Each row is a point on a landscape with many valleys, with its height.
From any point a ball takes the steepest step (drop divided by distance) to one of its 2 nearest points. It stops when none of these is lower. Distance is the straight distance between rows; heights are no part of it.
k892: [134 133 147 143 135 121 145 141 123 170 155  78 170 168 123 109 184 141
 163  75  99 100  88]  h=620
k989: [145 130 147 144 145 101 132 151 114 153 155  75 212 139 114 157 180 137
 134 103  73  94  92]  h=614
k828: [174 163 113 167 130  78 127 125 118 102  65 136 200 115 132 164 111 100
 175 147 130  67 128]  h=274
k77: [169  60  97 152 129  78 125 124  92 139 138 187 198  78 101 164 127  76
 130 186  85 164 103]  h=464
k594: [ 95  88 101 117 122 114 142 114 165 130 170 136  64 129 128  80 126 163
 161  97 135 133  87]  h=615
k216: [106 113 110  96 112 158 119 134 131  92 128 150 126 123 135 134 110 123
 111 171 177 182 153]  h=371
k343: [142 120 119 120 163 170 114 125  76 136 115 141 132 115 172  82 156  84
 104 122 137 135 161]  h=570
k95: [152 112 124 124 157 102 108 133 105 134 106 106 156 131 123  68 203 141
 132  86 139 116 120]  h=115
k187: [129 159 119  79 109 147 133 138 150 101 113 113  57 117 115 160  86 155
 120 141 116 152 183]  h=587
k141: [138  66 120 134 157 109 129 108  89 209 145 184 171 101 149 122 140  86
 131 119 105 177 102]  h=504
k629: [127 137 145 127 127 129 109 150 121 101 105  63  91 134  97 122 166 155
 120 107 133  63 148]  h=129
k824: [159 172 146 154  74  92 160 149 133 112 114  48 168 136 113 186 111 123
 131 130  82 114 166]  h=438
k507: [ 83 192 187 186 114 198 144 108 138 109 146 100 132 183  82 136 148 129
  98 115 105 136 120]  h=343
k662: [118 119 123 113  83 111 157 122 160 116 150 126 103 125 103 193  90 149
 139 160 141 203 139]  h=631
k658: [109 147 142  72 126 195  96 156 128 131 124 124  83 144 120  79 103 141
 127  89 117  74 137]  h=633
k500: [155 133 142 124 141 103 143 129 117 137 101  94 150 136 131 172 159 128
 135 123 131  96 113]  h=492
k437: [116 114  87 101 173 152 135 114 141 109 150 128 115 120 165 115 159 140
 136 133 150 137 110]  h=498
k396: [172 118 148 113 146 120 149 118  95 171 111 128 174 131 144 154 143 107
 121 110 104 132 113]  h=477
k492: [102 106 109  36 131 164 102 162 113  89 158 175  96 125  91  75 129 134
 130 161 126 113 130]  h=682
k623: [118 137 138 123 118 157 114 120 135 143 114 100 155 138 163  96 107 142
  95  88 149 128 167]  h=461
k695: [164 165 161 168 126 151 133 132 104 156  94  83 205 144 109 170 149 104
 115 132  95 115 130]  h=393
k669: [106 185 181 121 126 180 144 156 126 107 156 103  95 176 136 114 141 129
 122  84 121  90 142]  h=238
k577: [ 66 128 159 101 140 161 106 188 156 102 159 102  54 111 151 102 128 138
 146  86 126  73 157]  h=427
k457: [158  93  89 184 126  79 126 106 104 115 126 179 172 102  84 145 142  93
 149 226 130 161  93]  h=502
k945: [123 141  98 102 128 171  96 136 126 146 131 161 109 156 151  31 139 144
 161  74 134  96 120]  h=659
k181: [136 132 152 121 105  91 155 139 121 165 160  85 135 143 127 186 116 165
 148  89  86 127 153]  h=645
k243: [ 65  93 122 135 117 139 130 132 186 112 184 165  29 111 128  98  96 157
 146 109 137 129 107]  h=602
k859: [142  91 127 114 151 112 145 102 123 191 131 160 166 131 170 104 134 119
 128  87 114 140  86]  h=491
k166: [118 114  93 117 141 118 120 150 146  61 154 157  85 119  71 131 174 152
 159 180 162 142  95]  h=578
k94: [171 141 148 188 155 103 125 132  53 153  92 115 176 117 129 132 178  41
 132 153 111 104 135]  h=563
k431: [123 134 110 109 124 141 120 123 134 113 111 103 144 109 154 141 112 140
  96 140 154 154 174]  h=426
k568: [ 91 124 142 120 120 130 129 116 184 158 138 142  79 122 140 161  78 171
 139  97 145 157 122]  h=406
k186: [115 170 159 123 116 134 156 116 153 199 144  91 122 155 167 138  73 131
 138  89 100 131 109]  h=381
k426: [153  99 106  97 110 162 138 119 118 146 107 135 108 144 135 107 126 129
 162 102 137 141 117]  h=603
k392: [139  92 103 128 148 114 100 120  80  97 100 181 113  96  99  98 154  82
 103 205 161 147 139]  h=494
k113: [110  89 108 120 122 128 139 103 170 161 146 136 139 114 137 158 107 163
 138 108 132 162 100]  h=443
k9: [128 164 170 116 123  98 160 132 155 166 136  86 106 131 136 184  93 165
 114  87  94 153 181]  h=667
k926: [149 122 103 154 109 107 139  98 150  78  99 158 109 107  80 170 102 141
 112 203 150 150 115]  h=377
k400: [132  98 108 134 175 147 108 110  98 163 106 142 143  95 154 113 160  82
 126 151 147 161 124]  h=551
k908: [176 160 123 148 105  84 151 137 109 123 114  72 182 127 125 179 114 103
 155 155  73  89 118]  h=485
k278: [160 136 148 165 150 157 137 124  68 145 114 127 169 139 157 101 177  84
 106 100 119 124 161]  h=586
k546: [ 85 148 171  90 117 130 106 146 159 146 123 121  72 136 137 140  80 162
 118  90 161 124 156]  h=359
k352: [138 114  97 140 127 110 110 110 114  77  88 162 121 104 100 127 116  89
 113 235 169 139 115]  h=450
k920: [122 171 178 111 131 169 123 150  83 111 143 121 131 189 130  72 154 114
 101 100 134  97 137]  h=193
k743: [104 112 115  93 120 148 125 159 153  65 143 143  34  99 107 154 112 153
 140 138 122 133 170]  h=526
k709: [170 134 124 128 139  83 144 104  90 136  92 156 161 102 153 167 109  86
  92 180 116 175 158]  h=403
k776: [123  99  97 147 123 187 136 115 138  91 147 183 134 128 103 129 136 125
 106 177 176 193 117]  h=299
k188: [168 109 120 148 163  83 119 128  48 174 113 138 166 109 135 137 171  75
 143 155 111 139 144]  h=552
k942: [109 118  88  99 156 157  72 125 114 148 141 186 115 130 131  18 149 139
 147 114 149 138 114]  h=671
k528: [103  97 137 134 111 147 141 115 160  99 177 179  75 141  72 118 111 177
  93 140 155 159 108]  h=201
k131: [101 141  85 141 122 163  98  96 134 158 136 181 134 132 194  65  81 126
 127 124 146 139 135]  h=370
k144: [ 91 162 125  92 108 177  85 165 144 135 138 158  90 152 145  39  91 141
 154  76 117  47 117]  h=647
k39: [183  71  93 134 118  74 146 124 107 113 116 155 207  94 132 157 135  95
 142 147  98 138 118]  h=420
k446: [129  77 102 127 146  94 131  98 140 129 120 127 155  97 118 148 151 137
 105 168 148 148  91]  h=558
k850: [119 145 151 125 157 147 111 112  93 192 127 133 141 164 174  72 133 103
 132 104 147 126 107]  h=348
k535: [138 130 108 113  96  87 139 123 138 120 110  95 166 110 136 174  95 137
 109 155 132 166 180]  h=475
k670: [130 108 124 142 126 146 134 100 143  83 133 156  85 120  56 131 117 151
  72 197 144 156 102]  h=292
k877: [107  86 108 133 143 181 111 117 104 116 147 195 120 113 126  76 134  88
 101 173 169 184 132]  h=216
k424: [152  97  89 153 165 109 121 113  70 126 107 165 127  89 139 116 172  66
 134 183 138 158 143]  h=528
k411: [126 118 141 106 105  72 164 142 158 140 137 100 101 109 120 219  95 136
 162 141 106 160 119]  h=591
k857: [124 121 120 118 135 111 148 144 152 103 117  81 107 107 143 177 138 133
 152 123 139 111 127]  h=516
k867: [ 90 186 123 143 135 155 113 114 159 155 140 141 120 149 188  92  84 157
 119  74 131  86 137]  h=247
k544: [103 134 161 165 106 145 160 149 173 146 152  59 158 131 147 155 134 137
 136  53 101 101 128]  h=497
k818: [162 131 175 157 126 100 124 155  83 157 143  92 229 149 101 153 161  79
 109 139  57  98  82]  h=606
k205: [131  91 110 147 135 121 132 121 145  90 155 165 123 127  56  98 190 142
 124 182 172 168  65]  h=557
k100: [ 82  86 138 136 107 154 139 145 194  80 162 150  35  94 111 139  91 157
 117 111 139 155 141]  h=576
k33: [101 101 144  73 104 121 108 128 136 121 129 151  94 142 113 115 105 160
 113 111 180 137 130]  h=310
k268: [168 118  96 135  96  59 152 134 121 113 117  82 147 112 109 174 129 131
 179 144  86  91 122]  h=517
k325: [ 81 118 115  81 162 157 115 149 157  89 162 127  77 114 162 105 133 150
 135 110 143 101 133]  h=463
k160: [121  72  96 145 158 121 115  98 134 133 140 154 139 109 103  92 172 136
 118 166 159 173  84]  h=544
k809: [174 118 137 112 124 127 141 124 116 187 115 122 199 111 139 167  97 105
 109 119  66 166 129]  h=452
k323: [114 126 135 126 147 139 110 143 137 121 123  81 120 144 124  78 182 157
 134  69 142  82 128]  h=68
k331: [ 79 169  96 125 117 157 102 122 182 139 147 183 100 132 184 101  60 159
 136 106 147 122 131]  h=335
k326: [125 170 181 172 127 168 156 116 121 143 134  82 175 174 108 150 164 120
 109 110 104 119 113]  h=373
k275: [143 177 133 139  95 108 140 143 116  89 100  54 125 133 126 161 115 125
 127 152 124 106 178]  h=376
k871: [105 141 147 107 141 134 118 131 136 176 133 105 113 165 161  99 124 139
 158  87 155 110  88]  h=363
k168: [133 137 138 125 107 112 161 134 106 129 164  74 109 162 137 123 148 153
 142  89 107 108 147]  h=630
k980: [131 115 117 114 129 128 142 100 158 195 140 126 162 110 152 154  75 136
 113 123  97 187 110]  h=476
k317: [ 76  98 111 142 135 140 112 150 169  80 184 143  58 109  74 143 154 169
 155 165 163 146 114]  h=600
k210: [151 141 182 195 130 151 125 125  68 133 109 121 176 162 103 107 199  75
  99 117 121 121 138]  h=595
k819: [101  91 119  95 121 149 105 117 143 116 146 201  94 148  97  79 118 164
 113 116 169 145 107]  h=265
k536: [165 106  71 137 101  75 144 112 125  87 122 131 144 112 103 169 129 145
 177 175 113 124 124]  h=553
k373: [166 165 126 126 115 101 118 130  89  76  82 115 142 133 132 138 126 117
 125 157 145  91 175]  h=306
k393: [132 111 140  72 146 113  95 143  91 108 102 124 109 129 126  79 159 111
  98 149 162 100 123]  h=208
k29: [139 146 173  94 128 113 129 135  86 121 114 107 127 166 133 102 156 122
  91 110 148  97 143]  h=147
k529: [102  73 125 135 129 101 147 108 176 116 150 127 101 102 100 163 129 162
 112 149 145 156  78]  h=577
k222: [125 119 108 130 111 108 137 133 160  66 116 133  60  93  95 183 107 148
 146 172 136 129 141]  h=460
k680: [153  84 119 196 135 105 158 104 109 112 135 192 153  95  84 138 153  78
  92 202 137 184  99]  h=530
k803: [146 147 147 134 113  85 160 156 163 124 107  68 107 105 134 219 103 110
 174 138  99 116 132]  h=555
k36: [121 194 167 139 113 142 163 145 169 142 130  55 105 146 140 156  95 131
 110  87  92 149 181]  h=679
k185: [133 118 115  76 139 111 120 136 119  58 113 153  79 121 106 121 141 132
 111 166 141 101 127]  h=291
k880: [135 129 118  80 106 180 123 119 129 136 117 127  71 147 129  95  88 150
 132  94 123 120 139]  h=617
k970: [ 74 131 101 138 105 100 116 120 173 149 158 139  76 136 175  68  96 158
 164  79 137  90  93]  h=627
k238: [170 142  95 154 132  85 135  95  98 116  88 169 155  97 122 168  88  84
 134 219 118 161 143]  h=307
k321: [ 85 204 202 165 101 186 154 157 149 109 157  94 110 182 122 144 131 130
 122  79 117 131 162]  h=290
k385: [ 75 152 167 150 122 124 119 150 166 165 153 104 102 154 170 117 122 152
 169  60 156  86 112]  h=378
k292: [141 120  91 119 166 113  91 128 123  94  92 148 146 108 112 140 177 144
 143 158 169 116 131]  h=217
k700: [147 160  99 138 101  96 120 127 151  84  71 112 101  99 107 189  86 136
 166 171 137 104 158]  h=529
k589: [156 121 116 115 111  76 146 113 137 141 115 131 181 101 118 188  86 121
  94 179 101 192 144]  h=478
k345: [104 104 102 131 154 168 100 102 104 154 141 207 115 117 168  53 111  99
  99 131 148 167 150]  h=301
k616: [142  86 122 119 149 117 147 100 103 168 148 187 165 123 132 151 139 106
 122 153 129 197  89]  h=519
k582: [153 127 174 184 141 115 135 134  75 170 140 110 221 152 110 120 199  80
 108 113  86 120 113]  h=601
k149: [184 124 106 151 129  70 122 132 111 125  83 136 225  87 132 174  94  77
 143 163  86 101 116]  h=354
k836: [153 147 123  97 122 121 115 153 115  59  88 112  89 124 104 138 133 141
 128 135 139  66 163]  h=223
k969: [162 141 148 138 109 151 137 146 135 178 123  73 213 128 117 176 111 113
 116  99  65 128 118]  h=418
k902: [130 188 144  99 121 174 134 141 150 123 118  89  90 139 139 129  85 145
  94  99 106 136 193]  h=641
k70: [105 131 160 150 123 133 151 162 163 121 144  74  94 117 162 172 140 143
 160  73 124 113 157]  h=518
k780: [152 102  92 115 157 102 108 119 105 129 120 135 159 124 117 116 188 166
 143 120 141 133 139]  h=161
k653: [ 65 148 162 137 152 143 103 160 173 132 153 125  69 130 170  99 121 162
 145  53 140  64 136]  h=396
k462: [123 179 171 172 132 170 122 103 116 178 125 136 145 175 163  61 123 103
  99  79 122  99 106]  h=330
k633: [105 125 131  48 133 178  89 146  99 134 130 166 115 135 125  63 102 122
 104 127 129 106 146]  h=655
k350: [107 196 147 173 113 142 110 116 149 150 132 143 119 176 169  61 104 146
 115  62 116  54 104]  h=300
k630: [122 130 146 142 105 131 141 127 145 162 127  90 191 143 154 134 120 147
 116  68 126 123 147]  h=480
k114: [107  95  91 107 181 156 100 122 143  96 142 160 110 104 115  81 173 145
 110 158 157 146  93]  h=525
k32: [175 171 105 150 147  79 123  95 104 107  64 157 152 121 128 156  85  99
 154 192 131 105 135]  h=148
k332: [111 190 184 159 118 153 146 106 149 183 131  91 140 176 155 106  88 126
  99  77 110 111 102]  h=353
k638: [152 106  82 105  98 134 142 127 116 109 123 131 117 134 115 157 143 150
 180 144 143 147 135]  h=584

Where does a ball stop that starts at each point below?
k141: k29
k892: k528
k94: k528
k980: k528
k500: k29
k114: k462
k400: k528
k616: k29

Call two points neighbours if one is among the 2 nearest of the other. Go from one point of each pair to the other, from neighbour to neighbour, staying as low as possible. Name the highest point that can't be avoided.
k528 and k836: k980
k32 and k867: k589
k29 and k323: k185
k462 and k29: k70
k877 and k867: k131
